Points on a hilly landscape, in no order, each with its height.
A ball rolls from a point to whichever of its 2 nearest points has the largest drop for the distance, and stops where none of them is lower. Distance is the straight distance between rows; heights are no part of it.
<679>: [-1.30 -0.78 -0.97  0.46 -0.02 -0.07  2.63  1.64  1.54 -3.24  1.38 -0.87
 -1.21 -1.63  1.75  1.46  0.37  2.47 -2.35 -1.73  2.81 -1.22  1.06  1.06]  height 2.34
<285>: [ 0.97 -0.63  1.20 -0.90 -3.71 -1.22  0.15  0.58 -0.77  4.05 -6.23  1.49
 -1.51 -1.26 -2.19 -2.62 -1.47 -0.89  0.67  0.93 -2.93 -0.94  0.42 -0.01]  height 6.82
<1137>: [ 0.70  0.34 -1.15  1.64  0.37 -0.88 -1.71  0.39 -1.20 -0.77  0.16 -1.16
  0.85  0.24  0.46 -0.04  0.28  0.15  0.02 -0.14 -2.13  1.87  1.10 -0.76]  height 1.93
<1018>: [ 1.56 -4.70  5.15 -1.32  1.96 -0.64 -0.76 -5.24 -0.71  0.51 -1.86  1.50
  0.12  2.66  3.22  0.84 -2.53  1.83  1.76 -1.60  2.19 -0.41 -2.10 -0.05]  height 2.09
<560>: [-0.96  2.47 -3.51  1.15  0.63 -1.01  2.53  0.80  2.56  0.38 -0.92 -0.11
  0.88 -0.15  0.91  4.01  1.26  0.32 -1.00  1.33  1.37 -2.81  1.44 -0.64]  height 5.42
<381>: [ 0.19  2.17 -1.69  0.81  2.79 -1.11 -1.66  2.43  0.35 -0.36  2.36 -0.42
  1.08  0.51  0.23 -1.31 -0.09  0.53 -0.36  1.74  0.19 -0.82  2.60 -0.06]  height 1.76
<961>: [ 1.47  1.93 -0.21  0.49 -1.71 -2.58 -1.16  2.53 -0.22  3.72 -1.24  1.22
 -1.03 -0.62  0.14 -1.11 -3.40  0.88 -1.50  1.78 -0.84 -2.89  2.42  1.75]  height 7.36
<79>: [ 1.87  0.57 -0.44  0.22 -1.39 -0.63 -0.95 -1.30  0.71  2.41 -3.84  0.14
  0.58  0.87  1.20  2.21  0.26  0.79  1.34 -0.89 -1.64  2.01 -0.07 -2.11]  height 2.77
<644>: [-0.38 -1.24  0.53  2.74 -2.86  0.30  2.20  1.46  0.50 -1.76  1.31 -0.90
 -2.68 -2.03  0.23  0.48  0.38  0.62 -1.42 -0.26 -1.59  1.69  0.76 -0.46]  height 2.33
<538>: [-1.35 -1.34  0.21  2.82 -3.82  1.36  4.15  0.97  0.24 -4.30  2.32 -0.72
 -2.24 -2.07  0.08  2.28  1.56  0.02 -2.44  0.03 -0.54  1.14  2.71 -0.19]  height 2.64
<1036>: [ 0.38  0.08  1.23 -3.01 -3.58  0.88  0.55  0.39 -0.99  2.88 -5.85  0.83
 -2.85 -1.44 -0.91 -3.47 -1.10  0.73  0.87  0.04 -1.07 -0.46 -0.60  0.69]  height 6.62
<752>: [-0.97 -1.91 -0.51  2.47  0.67 -0.13 -0.25  0.11 -1.44 -3.48  2.41 -1.69
  0.88  0.12  0.21  0.80  1.02 -0.42 -0.01 -1.49 -1.23  1.79  0.00 -0.47]  height 2.32
<724>: [-1.20  5.71  0.13 -2.28  1.87  0.00 -2.85 -1.00 -0.99  3.26 -1.56  4.10
 -0.83  1.67 -2.80 -0.02  0.40 -2.64  2.42  0.94  0.32 -1.62 -0.74 -0.72]  height 5.11
<432>: [ 1.50  1.18 -2.68  0.75 -2.31 -0.65 -0.71 -0.48 -0.11  1.12 -3.64 -0.24
  0.48 -0.79  1.87  1.79 -0.33  1.04 -1.77  0.34 -1.17  0.31  1.53 -0.78]  height 2.19
<1133>: [ 1.23  0.93  0.77 -1.44 -1.60  1.01 -0.60 -2.19 -0.44  2.51 -4.40  0.91
 -0.72  0.55  0.34 -0.05  0.25  0.19  2.84 -1.87 -0.85  1.89 -1.30 -1.43]  height 3.26
<364>: [-2.03  1.14  1.17 -1.24  3.53 -0.04 -1.48 -0.69 -0.84 -0.97  1.65  2.14
 -1.71  0.58 -0.78 -3.16 -1.60  0.62  2.09 -2.76  1.46 -0.72 -3.04  0.92]  height 3.85
<39>: [ 1.08  1.45 -1.40 -3.44 -4.67  2.70  1.16 -0.65 -1.40  1.27 -2.87  0.65
  1.91 -4.01 -1.02 -2.52 -2.46 -0.95 -2.85  2.36  2.06 -2.48 -0.95  3.08]  height 4.19
<1007>: [-1.85 -0.37  4.42 -3.18  2.28  1.18  0.22 -2.95  1.42  2.06  0.33  2.79
 -1.59  3.33  0.40  1.35 -1.22  0.31  2.44 -1.98  4.06 -2.53 -4.18  0.96]  height 5.03
<209>: [-1.42  0.53 -2.13 -1.35  0.96  0.63  0.50 -0.94  0.12 -1.10 -1.03 -0.45
  0.61  0.43  1.86  1.71  0.43  1.94 -0.20 -1.96  2.39 -1.07 -1.61  0.30]  height 4.27
<899>: [-0.11  1.69 -2.23 -2.84 -3.89  1.46  0.40 -0.14 -1.11 -0.47 -1.85  0.34
 -0.35 -3.24  0.72 -1.97 -1.63  0.73 -2.43  0.54  1.39 -2.18 -0.32  1.94]  height 3.65
<162>: [-0.20 -4.42  1.77  0.34 -3.56  1.55  1.93  1.24  0.06 -1.05  0.85 -1.19
 -3.62 -2.03  1.07 -0.03 -0.11  2.62 -2.53 -1.97  0.18  3.36 -0.94  0.59]  height 1.80
<570>: [-1.76  3.07 -2.80  0.30  2.89 -1.06  0.66  1.54  2.05  0.49  1.62  0.68
  1.02  1.20 -0.47  2.59  0.92 -0.26  0.57  1.84  1.15 -2.98  0.39 -0.53]  height 5.21
<475>: [-0.21 -1.62 -0.13  3.70  2.01  0.62  2.40  1.00 -0.62 -4.26  3.95 -2.72
  2.41  0.39 -1.04  1.79  3.25 -2.17 -0.02  0.99 -1.52  1.46  2.77 -0.81]  height 1.09
<787>: [-1.28  4.95 -3.30 -0.85  1.05 -0.42 -1.25 -2.01 -0.74  0.76 -1.63  3.39
  0.70 -0.36 -1.68 -0.53 -0.58 -2.43  0.03  1.38  0.06 -2.86 -1.11 -0.89]  height 2.71
<882>: [-0.03 -1.26 -1.74 -0.14 -3.05  2.13  1.66 -1.61  0.18 -1.60 -2.07 -2.36
  0.82 -1.13  1.69  2.20  1.93  0.49 -0.93 -1.11  0.13  2.03 -1.46 -1.17]  height 1.42
<331>: [-0.38  1.03  0.50 -2.11 -0.93  0.01 -1.28  0.44 -1.83  2.12 -3.67  1.38
 -2.97 -0.52 -0.26 -3.31 -2.03  1.76  1.41 -1.30 -0.75 -0.52 -0.68  0.82]  height 6.40
<650>: [ 1.63 -4.14  3.56  3.67  1.26 -0.20  1.04  1.97  1.10 -0.78  4.06 -2.34
  0.66  1.67  0.32  0.95  1.29  0.52 -0.46  0.88 -1.89  3.40  1.90 -0.84]  height 2.82
<308>: [ 0.60  1.49 -0.79  2.72 -0.36 -0.23  0.10  1.57  0.56 -1.43  2.68 -0.55
  0.22 -1.88 -1.57 -1.56  0.54 -2.35 -0.31  2.95 -3.10  0.32  2.03 -0.84]  height 4.26
<1216>: [ 1.82  0.79 -0.25 -3.55 -4.14  2.46  1.04 -0.32  0.18  2.30 -4.22 -0.79
 -0.64 -2.20  0.88 -1.06 -0.56  2.07 -0.74  1.27  0.78  0.57 -1.29  1.17]  height 2.53
<661>: [-1.20  4.54  0.19 -2.74  3.65  0.46 -4.16  1.05 -1.26  2.43  1.59  3.11
 -0.33  3.17 -2.21 -1.58 -0.26 -0.99  2.65  0.82  0.67 -1.15  0.00  0.05]  height 4.70
<239>: [ 0.81  2.64 -0.19 -1.88  3.16 -0.41 -4.27  1.04 -0.11  4.00  0.30  1.28
  1.38  4.54  0.19  2.29  0.14  1.01  1.31  1.38  0.66 -0.04  1.47 -0.94]  height 6.75
<691>: [ 1.89 -3.64  6.16 -1.03  2.75 -2.56 -1.67 -3.40  2.71  1.41  1.41  0.48
  1.06  3.59 -0.23  0.98 -0.09 -0.92  3.40  0.65  0.14 -0.64 -2.22 -0.11]  height 5.72
<1161>: [-0.50  1.87 -3.91 -1.17 -1.20  0.93  2.63  0.59  1.31 -0.02 -2.25 -0.64
  0.78 -0.99  2.16  3.24  0.77  1.89 -2.36  0.85  2.72 -2.35  0.80  0.21]  height 5.71
<154>: [ 1.96 -0.93  4.07 -1.97  2.60 -0.05 -2.98 -0.31  1.43  2.58  2.42 -1.31
  1.82  3.76 -1.16 -2.60  1.74 -2.06  2.81  0.12 -0.70  1.94 -0.32 -1.19]  height 6.15
<728>: [ 0.99 -4.72  2.61  3.24  0.03 -0.84  1.02  0.09  1.19 -0.55  1.42 -1.70
  0.05  1.06  1.14  2.68  0.68  0.91  0.11 -0.93 -1.16  2.49 -0.52 -0.77]  height 2.41
<786>: [-1.91 -4.28  0.38  1.78  0.95  0.00  3.75 -0.11  0.09 -5.16  2.46 -1.81
  0.06 -0.95  0.47  2.25  0.99  0.22 -1.41 -2.29  1.77 -0.01  0.41  0.87]  height 2.08
<508>: [-0.97  3.55 -3.09 -0.13  1.59 -1.22 -1.89  0.33 -0.77 -0.29  0.12  1.36
  0.52 -0.22 -0.08 -0.51 -0.73  0.01  0.12  0.53 -0.18 -2.03  0.42 -0.23]  height 2.20
<588>: [ 1.24  2.00  2.23 -3.61 -2.14  2.96  0.47 -2.43 -1.02  3.86 -6.49  1.78
 -0.89 -0.52 -0.21 -1.08  0.82 -0.43  2.88 -0.86  0.77  1.39 -1.15 -1.72]  height 3.89
<94>: [-0.78 -0.19 -1.90  3.08 -2.99 -0.23 -0.02  1.23 -3.47 -4.24  2.19 -0.49
  0.09 -1.87 -0.22  1.01 -0.08 -1.12 -2.55  1.09 -2.16  0.86  4.14 -0.30]  height 2.95
<1230>: [-1.67  1.74  1.33 -2.55  1.48  1.63  0.25 -2.46  0.63  1.82 -0.98  1.75
 -0.25  3.09  0.95  2.05 -0.22  0.47  2.42 -1.97  3.20 -1.62 -3.60 -0.05]  height 4.50
<872>: [ 0.87 -1.14 -0.46  0.93 -3.30 -0.83 -1.52  1.25 -2.72  0.00 -1.69 -0.59
 -2.46 -1.40  1.34 -0.76 -1.67  1.87 -1.53 -0.66 -2.48  1.45  2.09  0.58]  height 1.83
<1143>: [-0.91  1.43  2.60 -4.23  0.36  4.68  0.85 -3.33 -0.23  2.96 -2.26  1.52
 -0.26  2.87  1.94  2.18  0.40  1.02  2.65 -1.23  5.04 -0.88 -3.04  0.18]  height 5.17
<821>: [-0.95  3.11 -2.93 -0.43 -1.00  0.00 -0.90 -2.11 -1.89 -0.47 -1.94  2.50
  0.25 -2.78 -1.71 -2.58 -1.40 -2.53 -0.49  0.64 -1.45 -1.73 -0.96 -0.04]  height 3.15
<176>: [ 0.33 -4.15  3.49  1.93  0.64 -0.21 -0.76  0.60 -1.03  0.35  3.17 -0.59
 -0.99  1.29 -1.44 -1.57  0.30 -0.40  1.63 -0.20 -2.86  4.01 -2.21 -0.36]  height 2.38
<42>: [ 1.75 -5.03  2.89  2.10  3.64 -1.07 -0.47  0.98  0.42 -1.26  4.09 -2.51
  1.99  1.93  1.32 -0.35 -0.02  0.86 -0.92  0.38  0.19  2.15  1.51  0.33]  height 3.24
<780>: [-0.44  1.13  0.06 -1.16  1.21 -1.00 -1.73  1.49 -0.36  1.46 -0.52  1.37
 -2.63  0.26  0.09 -1.91 -1.97  2.53  0.94 -1.25  0.27 -0.26 -0.81  1.03]  height 6.22
<380>: [-0.61  1.87 -2.60 -1.11 -2.07 -0.13  0.47  1.51  0.08  0.20 -0.51  0.49
 -1.52 -1.98  1.65 -0.19 -1.88  2.40 -2.50  0.53  1.69 -2.94  0.92  1.53]  height 3.17
<1182>: [ 0.50  0.85 -2.62 -2.03 -3.50  2.57  1.42 -1.01  0.12 -1.01 -2.77 -1.72
  1.49 -2.23  1.58  1.30  1.36  1.20 -2.27  0.49  1.33  0.64 -0.61  0.20]  height 0.57
<1067>: [-1.63  0.31 -1.66  0.74 -3.18  1.23  0.02 -0.86 -3.27 -1.66 -0.02  1.16
 -1.45 -2.46 -2.47 -2.48  0.45 -2.80  0.21  0.38 -3.62  1.00 -1.72 -0.56]  height 3.75
<851>: [ 0.16 -1.40  1.88  1.70  2.13 -2.00  2.30 -0.42  5.16 -0.07  1.92 -1.32
  0.73  1.17 -0.35  2.65  1.42 -1.03  2.03  0.15  0.59 -0.96 -1.97 -0.37]  height 7.72
<581>: [-0.46 -2.53  3.63 -0.26  3.94 -1.09 -1.39 -0.70 -0.34 -0.77  2.02  1.35
 -1.07  1.49 -0.45 -2.82 -1.93  0.35  1.87 -2.27  0.45  1.01 -3.33  1.02]  height 3.61
<615>: [ 0.38  0.73 -1.23  3.32 -3.58 -0.57  0.62  0.35 -2.27 -1.96  0.90  0.87
  0.96 -3.13 -1.27 -0.22 -1.22 -3.10 -2.72  2.12 -2.75 -0.97  3.04  0.29]  height 3.23
<1123>: [ 1.44 -0.50 -0.75  2.47 -4.62 -0.39  1.36 -1.03 -1.87  1.46 -2.11  1.37
  1.86 -3.62 -2.48 -1.61 -3.37 -3.30 -3.85  0.53 -1.50 -2.24  1.39  1.25]  height 3.82
<1126>: [-0.15 -5.77  3.92  0.10  1.04 -0.74  1.11 -3.43  1.32 -1.06  0.51 -0.06
 -0.29  1.14  1.55  0.56 -1.16  0.69  0.77 -1.48  0.86  0.36 -3.66  0.64]  height 0.90
<269>: [ 0.57  1.73 -2.19  3.26 -0.90 -0.77  2.05  0.63  1.07 -1.87 -0.60 -0.76
  1.16 -1.85  0.16  2.48  1.20 -1.17 -1.89  1.93 -1.72 -0.48  3.11 -1.05]  height 7.45
<950>: [-0.35  0.40 -3.33 -0.80 -1.40  0.84 -1.38 -1.55 -2.87 -1.98 -2.98 -1.19
  1.49 -0.54  2.57  1.57  0.18  1.55 -1.95 -2.20  0.68  0.73  0.95 -0.13]  height 0.78
<1005>: [-1.96 -2.02 -1.54  2.41 -1.50 -0.08 -0.52  0.76 -3.22 -4.92  2.57 -1.14
 -0.67 -1.14  0.27  1.15  0.83  0.00 -1.57 -1.37 -0.83  1.98  2.27 -0.19]  height 2.66
<271>: [-0.95 -1.33  0.65 -1.69  1.27  1.54  0.72 -3.02 -0.45 -0.72 -1.18 -0.47
  1.13  1.77  2.58  1.19 -0.43  2.08  0.49 -3.02  3.03 -0.57 -2.87  0.54]  height 3.79
<497>: [-0.30 -2.58  0.48  0.59 -1.71  0.18 -0.58  0.92 -1.21 -1.14 -0.12 -0.23
 -3.01 -1.21  0.94 -0.95 -1.17  2.76 -1.08 -2.71 -0.85  2.26 -0.40  0.77]  height 1.32
<388>: [-1.39 -3.09  0.14  3.86  0.44 -0.10  4.16  0.57 -0.69 -5.06  3.25 -2.09
  0.44 -0.05 -0.53  3.37  2.39 -0.64 -1.00 -0.77 -0.32  1.11  2.49 -0.17]  height 1.61
<865>: [ 0.39 -0.65  0.55  3.25  2.63 -1.34  3.67  1.47  3.86 -1.29  1.94 -2.19
  1.52  0.80 -0.04  3.01  2.25 -0.34  0.84  0.77  0.17 -0.42  1.49 -0.54]  height 7.63
<880>: [ 1.08 -3.26  1.84  0.27  3.61  0.56 -1.57  1.12  0.05 -0.70  4.84 -2.88
  2.12  2.41  0.66 -3.29  1.11 -0.55 -1.04  0.34  0.02  1.95  1.33 -0.47]  height 3.62
<886>: [ 1.09  0.74 -2.08 -0.37 -5.08  1.34  1.81 -1.89 -1.12  0.89 -2.59  0.85
  2.53 -4.32 -1.51 -1.45 -2.46 -2.79 -4.46  1.32  1.22 -3.07  0.14  1.85]  height 4.23
<25>: [-0.31 -4.42  2.99  1.43  0.20  0.27 -0.80 -1.44 -2.00 -0.89  1.27 -0.24
 -1.21  1.11  0.13 -1.02 -0.79  0.65  0.97 -2.78 -1.76  3.25 -2.51  0.28]  height 2.02
<260>: [ 1.41  1.11 -1.26  2.96 -2.06 -1.41 -0.42 -0.26 -1.58  1.12 -0.51  1.49
  2.09 -2.85 -3.01 -2.54 -2.54 -3.93 -2.29  2.75 -2.83 -1.85  2.15  0.49]  height 3.51
<329>: [ 1.01 -0.24 -0.46  0.05 -4.90 -0.17  0.81  0.48 -0.61  1.91 -3.66  0.62
 -1.22 -2.59 -0.82 -1.99 -1.66 -1.31 -1.26  1.15 -2.44 -0.71  0.23  0.87]  height 7.00
<342>: [ 0.91 -1.56  0.73 -2.33 -4.76  2.76  1.35 -0.08 -0.94  1.35 -3.16 -1.08
 -2.23 -1.97  0.47 -1.57  0.36  1.66 -0.04 -0.37 -1.19  2.89 -1.76  0.27]  height 2.73
<870>: [ 0.46 -3.85  2.10 -1.63 -2.57  2.31  2.00  0.29  1.11  0.33 -1.03 -0.98
 -3.09 -1.71  0.56 -1.26 -0.20  2.48 -0.27 -1.79  0.49  3.06 -3.19  0.51]  height 2.23
<1185>: [ 0.65  0.43  0.08  0.48  3.53 -1.79 -1.22  2.92  1.49  1.08  2.49 -0.65
  0.31  2.09  0.89  0.88 -0.42  2.51 -0.23  0.82  1.40 -0.32  1.63  0.03]  height 1.37
<454>: [ 2.45  1.73 -0.25 -0.91  2.06 -1.31 -3.48  1.33  0.76  3.13  0.37 -0.87
  1.75  2.55  0.18 -0.82  0.77 -0.05  0.94  1.58 -0.57  1.51  2.03 -1.09]  height 6.53
<619>: [ 0.35  0.96  2.55 -1.59  2.30 -1.73 -2.47  2.58  1.79  2.19  1.68  0.78
 -2.05  1.29 -2.55 -3.59  0.06 -0.64  2.59  0.68 -0.49  0.56 -0.61  0.31]  height 3.22
<348>: [ 1.88  2.77 -1.03 -0.54 -0.14 -2.42 -3.18  1.27 -1.38  4.11 -2.20  1.35
  0.30  0.95 -0.40 -0.85 -2.22  0.18 -0.25  2.54 -1.34 -1.24  2.35  0.44]  height 7.22
<237>: [-1.59  0.79 -1.54  0.17  0.12 -0.73  1.42  2.71  1.07 -1.69  2.24  0.63
 -2.61 -1.80  1.26  0.08 -1.77  3.21 -2.38 -0.51  2.55 -2.95  1.56  1.02]  height 2.74
<110>: [-0.99 -1.19 -1.70  1.67  4.99 -1.12  1.69  1.73 -0.68 -4.28  3.76 -1.95
  2.46  0.06 -0.42  0.88  1.09  0.43 -0.34 -0.60  2.02 -1.66  3.07  0.77]  height 1.15
<102>: [-0.89 -0.67 -1.50  0.57 -2.73  1.70  4.67  0.92  1.86 -4.29  0.69 -1.80
 -1.24 -2.80  1.26  2.07  1.17  1.04 -2.67 -0.11  1.75 -0.67  2.58  0.47]  height 2.83
<1199>: [ 0.24 -4.94  2.70 -1.84  1.55  0.84  0.70 -4.67 -1.45 -1.05 -1.70 -0.33
  1.21  1.90  3.91  1.37 -1.23  2.74 -0.21 -2.47  3.10 -0.43 -2.55  1.03]  height 3.10
<522>: [-0.63  2.31 -1.53 -0.39 -0.35  0.54  0.25 -1.95  1.15  0.02 -2.14  0.46
  0.06 -0.43  0.01  0.47  0.88 -1.20  1.22 -0.72 -0.24  0.24 -2.39 -0.91]  height 7.96
<613>: [ 1.37 -2.02  3.10  1.84  0.12 -0.84 -0.32  1.77  2.42  1.56  1.96 -1.39
 -0.87  1.11 -1.69 -0.72  1.05 -1.27  2.43  0.93 -2.93  3.18 -0.84 -1.07]  height 2.70
<165>: [-0.84 -0.33  0.48  3.07 -0.80  0.43  1.05  1.91 -0.39 -2.04  4.91 -0.43
 -0.71 -0.92 -2.60 -1.61  1.72 -2.74  0.51  1.92 -3.39  2.27 -0.25 -0.85]  height 4.09
<883>: [-0.52 -1.49  4.87 -1.64  2.95 -1.72 -0.23 -2.57  3.03  1.63  1.23  1.77
 -0.59  3.11 -0.41  1.15 -0.49 -0.27  2.87 -0.67  2.06 -1.72 -3.99  0.65]  height 5.43
<379>: [-2.51  0.10 -2.19 -1.22  3.79 -0.07 -0.35 -0.36 -1.44 -1.40  0.87  0.58
  0.67  1.94  1.54  1.84 -0.59  2.77 -0.14 -2.51  3.40 -2.54 -0.87  1.19]  height 4.52
<231>: [ 0.58 -0.25  0.16  0.55  2.36  0.62 -1.91  2.86 -0.18 -1.46  5.20 -1.92
  0.47  0.29 -0.22 -4.48  0.49 -0.56 -0.71  1.48 -0.90  1.35  2.38 -0.37]  height 3.93
<561>: [ 1.45 -0.07  2.13 -0.10  0.50 -1.06 -1.72  2.55  1.14  2.17  1.09 -0.77
 -1.23  0.74 -2.27 -3.32  0.66 -1.33  1.92  1.55 -2.96  2.35  0.43 -0.50]  height 2.96
<964>: [ 1.33  1.50 -1.55  0.44 -4.41 -0.25  2.06  0.06  1.23  2.01 -2.91  0.40
 -0.16 -3.14  0.27  0.10 -1.67 -0.61 -2.80  1.91 -0.26 -2.32  0.67  0.54]  height 7.19
<994>: [-1.76 -0.85 -3.77 -0.60 -0.18  0.87  0.62 -1.11 -2.56 -4.57 -0.89 -1.98
  1.45 -1.19  1.47  1.91  1.32  0.64 -1.85 -2.96  2.05 -0.15  1.05  0.35]  height 1.58
<325>: [-1.63  1.90 -0.90 -0.80  1.65 -0.84 -0.57  1.35  1.99  1.42  1.04  1.38
 -1.93  1.07  0.27  0.63 -0.99  2.02  0.66 -0.43  1.66 -2.02 -1.39  0.51]  height 6.04
<321>: [ 0.66  1.87  2.94 -4.29 -0.71  3.85  0.79 -2.33  0.18  4.17 -4.21  1.68
 -0.97  1.19  0.97  0.61  0.43  0.64  3.39 -1.44  3.50  0.60 -2.23 -0.89]  height 4.59
<1059>: [ 0.97  3.47 -0.46 -1.26  1.35 -0.92 -3.89 -0.04 -2.06  4.19 -2.75  2.29
 -0.41  2.56  0.02  0.78 -1.23  1.06  1.43  0.66 -0.18 -0.23  1.56 -0.53]  height 7.01
<676>: [ 2.51 -2.96  6.53 -1.46  1.82 -1.51 -2.42 -1.31  1.71  2.75  1.08  0.02
  0.53  3.13 -1.74 -1.17  0.55 -1.31  4.39 -0.45 -0.81  1.96 -1.74 -0.52]  height 5.96
<1037>: [ 0.92  2.59 -2.42  2.45 -2.17 -1.06  2.48  0.11  1.52 -0.09 -1.47  0.79
  0.75 -2.60  0.43  1.88 -0.67 -1.37 -3.21  2.55 -0.43 -2.89  3.02 -0.35]  height 7.35
<984>: [ 0.15 -6.23  3.12  0.58 -1.08  0.71  0.58 -3.10 -1.35 -1.45  0.07 -0.51
 -0.26  0.78  2.01  0.56 -0.76  1.70 -0.16 -2.82 -0.19  2.88 -3.09  0.03]  height 1.53
<831>: [ 0.24 -1.97 -0.87  1.86  4.45 -0.06  1.59  0.93 -0.28 -2.93  3.86 -3.73
  3.86  1.27 -0.13  0.38  3.08 -1.43 -0.26  0.91  0.22  0.11  3.32 -0.34]  height 0.38
<1060>: [ 0.29 -0.06 -1.62  0.90 -0.41  0.19 -2.26 -1.60 -2.97 -1.36 -2.33 -0.66
  1.03  0.19  1.76  0.88  0.14  1.08  0.15 -2.31 -1.73  2.22  0.49 -0.90]  height 1.47
<852>: [-1.85 -0.31 -0.63  2.95 -3.75  0.37  1.87  0.26 -2.16 -2.04  2.62  0.59
 -2.01 -1.98 -2.21 -0.06  1.70 -2.36 -0.34  1.21 -3.53  1.69 -0.93 -0.73]  height 3.94
<222>: [ 0.76  3.12 -1.13  1.17  1.74 -0.87 -0.76  1.32  2.52 -0.07  2.04 -0.26
  1.57 -0.65 -1.80 -1.23  1.57 -3.13  0.86  3.14 -1.47 -0.23  0.85 -1.46]  height 4.47
<944>: [-0.95 -3.87  0.51  0.74  1.76 -0.82  2.52 -0.85  1.46 -2.29  0.87 -1.54
  0.45  0.10  1.57  2.14  0.22  1.43 -0.98 -2.39  2.33 -0.42 -1.43  0.95]  height 2.27
<1172>: [ 0.49  0.28 -2.85  0.37 -3.13 -0.25 -0.14  0.37 -1.29 -1.44 -2.29 -1.24
 -0.04 -1.59  2.73  1.85 -0.26  1.92 -3.07 -0.59  0.63 -0.21  3.02  0.38]  height 1.57
<281>: [ 0.89  0.00 -0.69  3.98  0.02 -0.54  2.94  0.72  2.53 -1.23  0.45 -1.84
  1.32 -0.35  0.12  3.69  2.74 -0.98  0.16  1.47 -1.89  0.96  2.20 -1.56]  height 7.54
<36>: [-2.20  1.78 -5.23 -1.10 -0.08  0.10 -0.22 -0.43 -2.41 -3.72 -0.27  0.01
  1.16 -1.87  1.10  0.98 -0.12  0.68 -1.70 -1.01  2.04 -2.63  1.67  0.38]  height 2.28
<361>: [ 2.83  1.28  2.26 -3.03  1.49 -0.26 -4.08  0.90  0.67  4.51  0.12 -0.57
  1.12  3.11 -1.48 -2.97  2.10 -1.80  2.22  1.01 -1.18  2.55  1.74 -1.70]  height 6.34
<93>: [-1.91  4.82 -1.06 -2.59  0.12  0.13 -1.71  0.41  0.70  4.02 -1.05  4.72
 -1.73  1.38 -3.15  1.41 -0.88 -2.14  1.10  2.11  0.52 -3.65 -0.82  0.33]  height 5.52
<577>: [-0.34  0.47  0.19  0.37  1.08 -1.01  0.61 -1.11  3.07  0.56 -0.39 -0.42
  1.05  1.21  0.18  2.01  1.20 -0.97  2.41 -1.00  0.33 -0.35 -2.31 -0.80]  height 7.82
<1110>: [-1.07  1.51 -4.38  1.19  1.90 -1.10  0.26  0.62 -1.53 -3.23  0.60 -0.95
  2.43 -1.04  0.27  2.04  1.08 -0.06 -0.89 -0.10  0.50 -1.70  2.82 -0.22]  height 2.79
<1081>: [-0.18 -1.58  0.40  1.78  2.54 -1.89  1.28  1.77  2.02 -0.21  1.18 -1.01
 -0.22  0.91  1.63  2.30 -0.18  3.19 -0.91 -1.25  1.91 -0.52  0.68  0.33]  height 1.81
<952>: [-0.22  3.11 -0.68  0.46  2.09 -0.32 -1.96 -0.95  0.59  0.13  0.03  0.67
  1.65  0.81 -1.98 -0.95  1.25 -3.15  2.46  0.77 -1.59  0.75 -1.14 -1.37]  height 4.72
<751>: [ 1.93  0.82 -1.16 -3.64 -4.34  3.35  0.58 -0.09 -0.44 -0.35 -2.76 -1.98
  1.18 -3.28  0.90 -0.04  0.13  1.85 -1.75  2.49  1.75  1.43 -1.03  2.30]  height 1.64
<453>: [-0.03 -1.83 -0.06  1.92 -1.60  0.36  1.58  0.16  1.33 -0.77 -0.42 -1.68
 -0.73 -0.53  1.16  1.75  0.82  0.61  0.04 -1.25 -1.09  1.78 -1.03 -0.88]  height 1.97
<1098>: [-1.94  3.66 -1.48 -1.86  0.29 -0.02 -0.19  0.94  2.63  2.71 -0.19  2.71
 -1.78  0.84 -1.23  1.04 -0.17 -0.36  0.97  0.98  0.98 -2.85 -2.05  0.13]  height 5.83
<278>: [-0.42  3.23 -1.30 -0.63  3.53 -0.81 -1.66  0.24  1.63  0.93  1.45  0.46
  2.96  2.63 -1.28  1.49  1.99 -2.16  1.59  1.70  0.64 -0.75 -0.25 -0.99]  height 4.97
<493>: [ 0.30  3.63 -0.66 -2.37  2.12 -0.68 -3.51  1.78 -0.01  2.70  1.95  1.29
  0.63  1.38 -2.07 -3.54  0.13 -1.78  0.97  3.03 -0.40 -0.97  1.24 -0.21]  height 4.40
<690>: [-0.60  1.72 -0.67  0.04 -1.91  0.45 -0.34 -1.72 -2.24  0.46 -3.19  2.44
 -0.72 -2.21 -3.17 -3.34 -0.29 -3.71  0.68  0.92 -3.25 -0.24 -1.21 -0.33]  height 3.48
<1181>: [-2.13 -0.96  0.38 -0.60  4.62 -0.72 -1.34 -0.81 -1.14 -1.87  2.05  1.30
  0.37  1.65  1.03 -0.64 -1.83  2.07  0.30 -2.91  2.62 -1.51 -2.19  1.50]  height 4.13
<326>: [-0.21 -1.60  3.71 -0.44  2.87 -0.78 -1.62  1.41  0.90  0.55  2.06  0.66
 -2.09  1.05 -2.67 -4.15 -0.64 -0.42  3.04 -1.12 -1.27  1.90 -2.41  0.67]  height 3.42
<319>: [ 0.80  1.72 -0.22 -1.63  2.57  0.49 -2.47  2.69  1.18  1.46  3.96 -0.93
  0.39  1.18 -0.87 -4.99  0.90 -1.68 -0.23  2.20 -0.29 -0.02  2.16 -0.81]  height 4.16

Call two points neighbours if one is among the 2 nearest of the other. Go from one point of each pair to the other, from neighbour to neighbour, staying as low as possible. Name the highest point that can't be avoided.
<497> / <1185> => <1110>
<1185> / <1230> => <1143>
<497> / <679> => <102>
<497> / <1182> => <342>
<497> / <950> => <872>
<1185> / <831> => <944>

Where does a ball stop that starts at each point below?
<581> => <1126>
<570> => <1185>
<1067> => <1185>
<1059> => <1230>
<1037> => <1182>
<886> => <950>
<321> => <950>
<325> => <1182>
<231> => <1182>
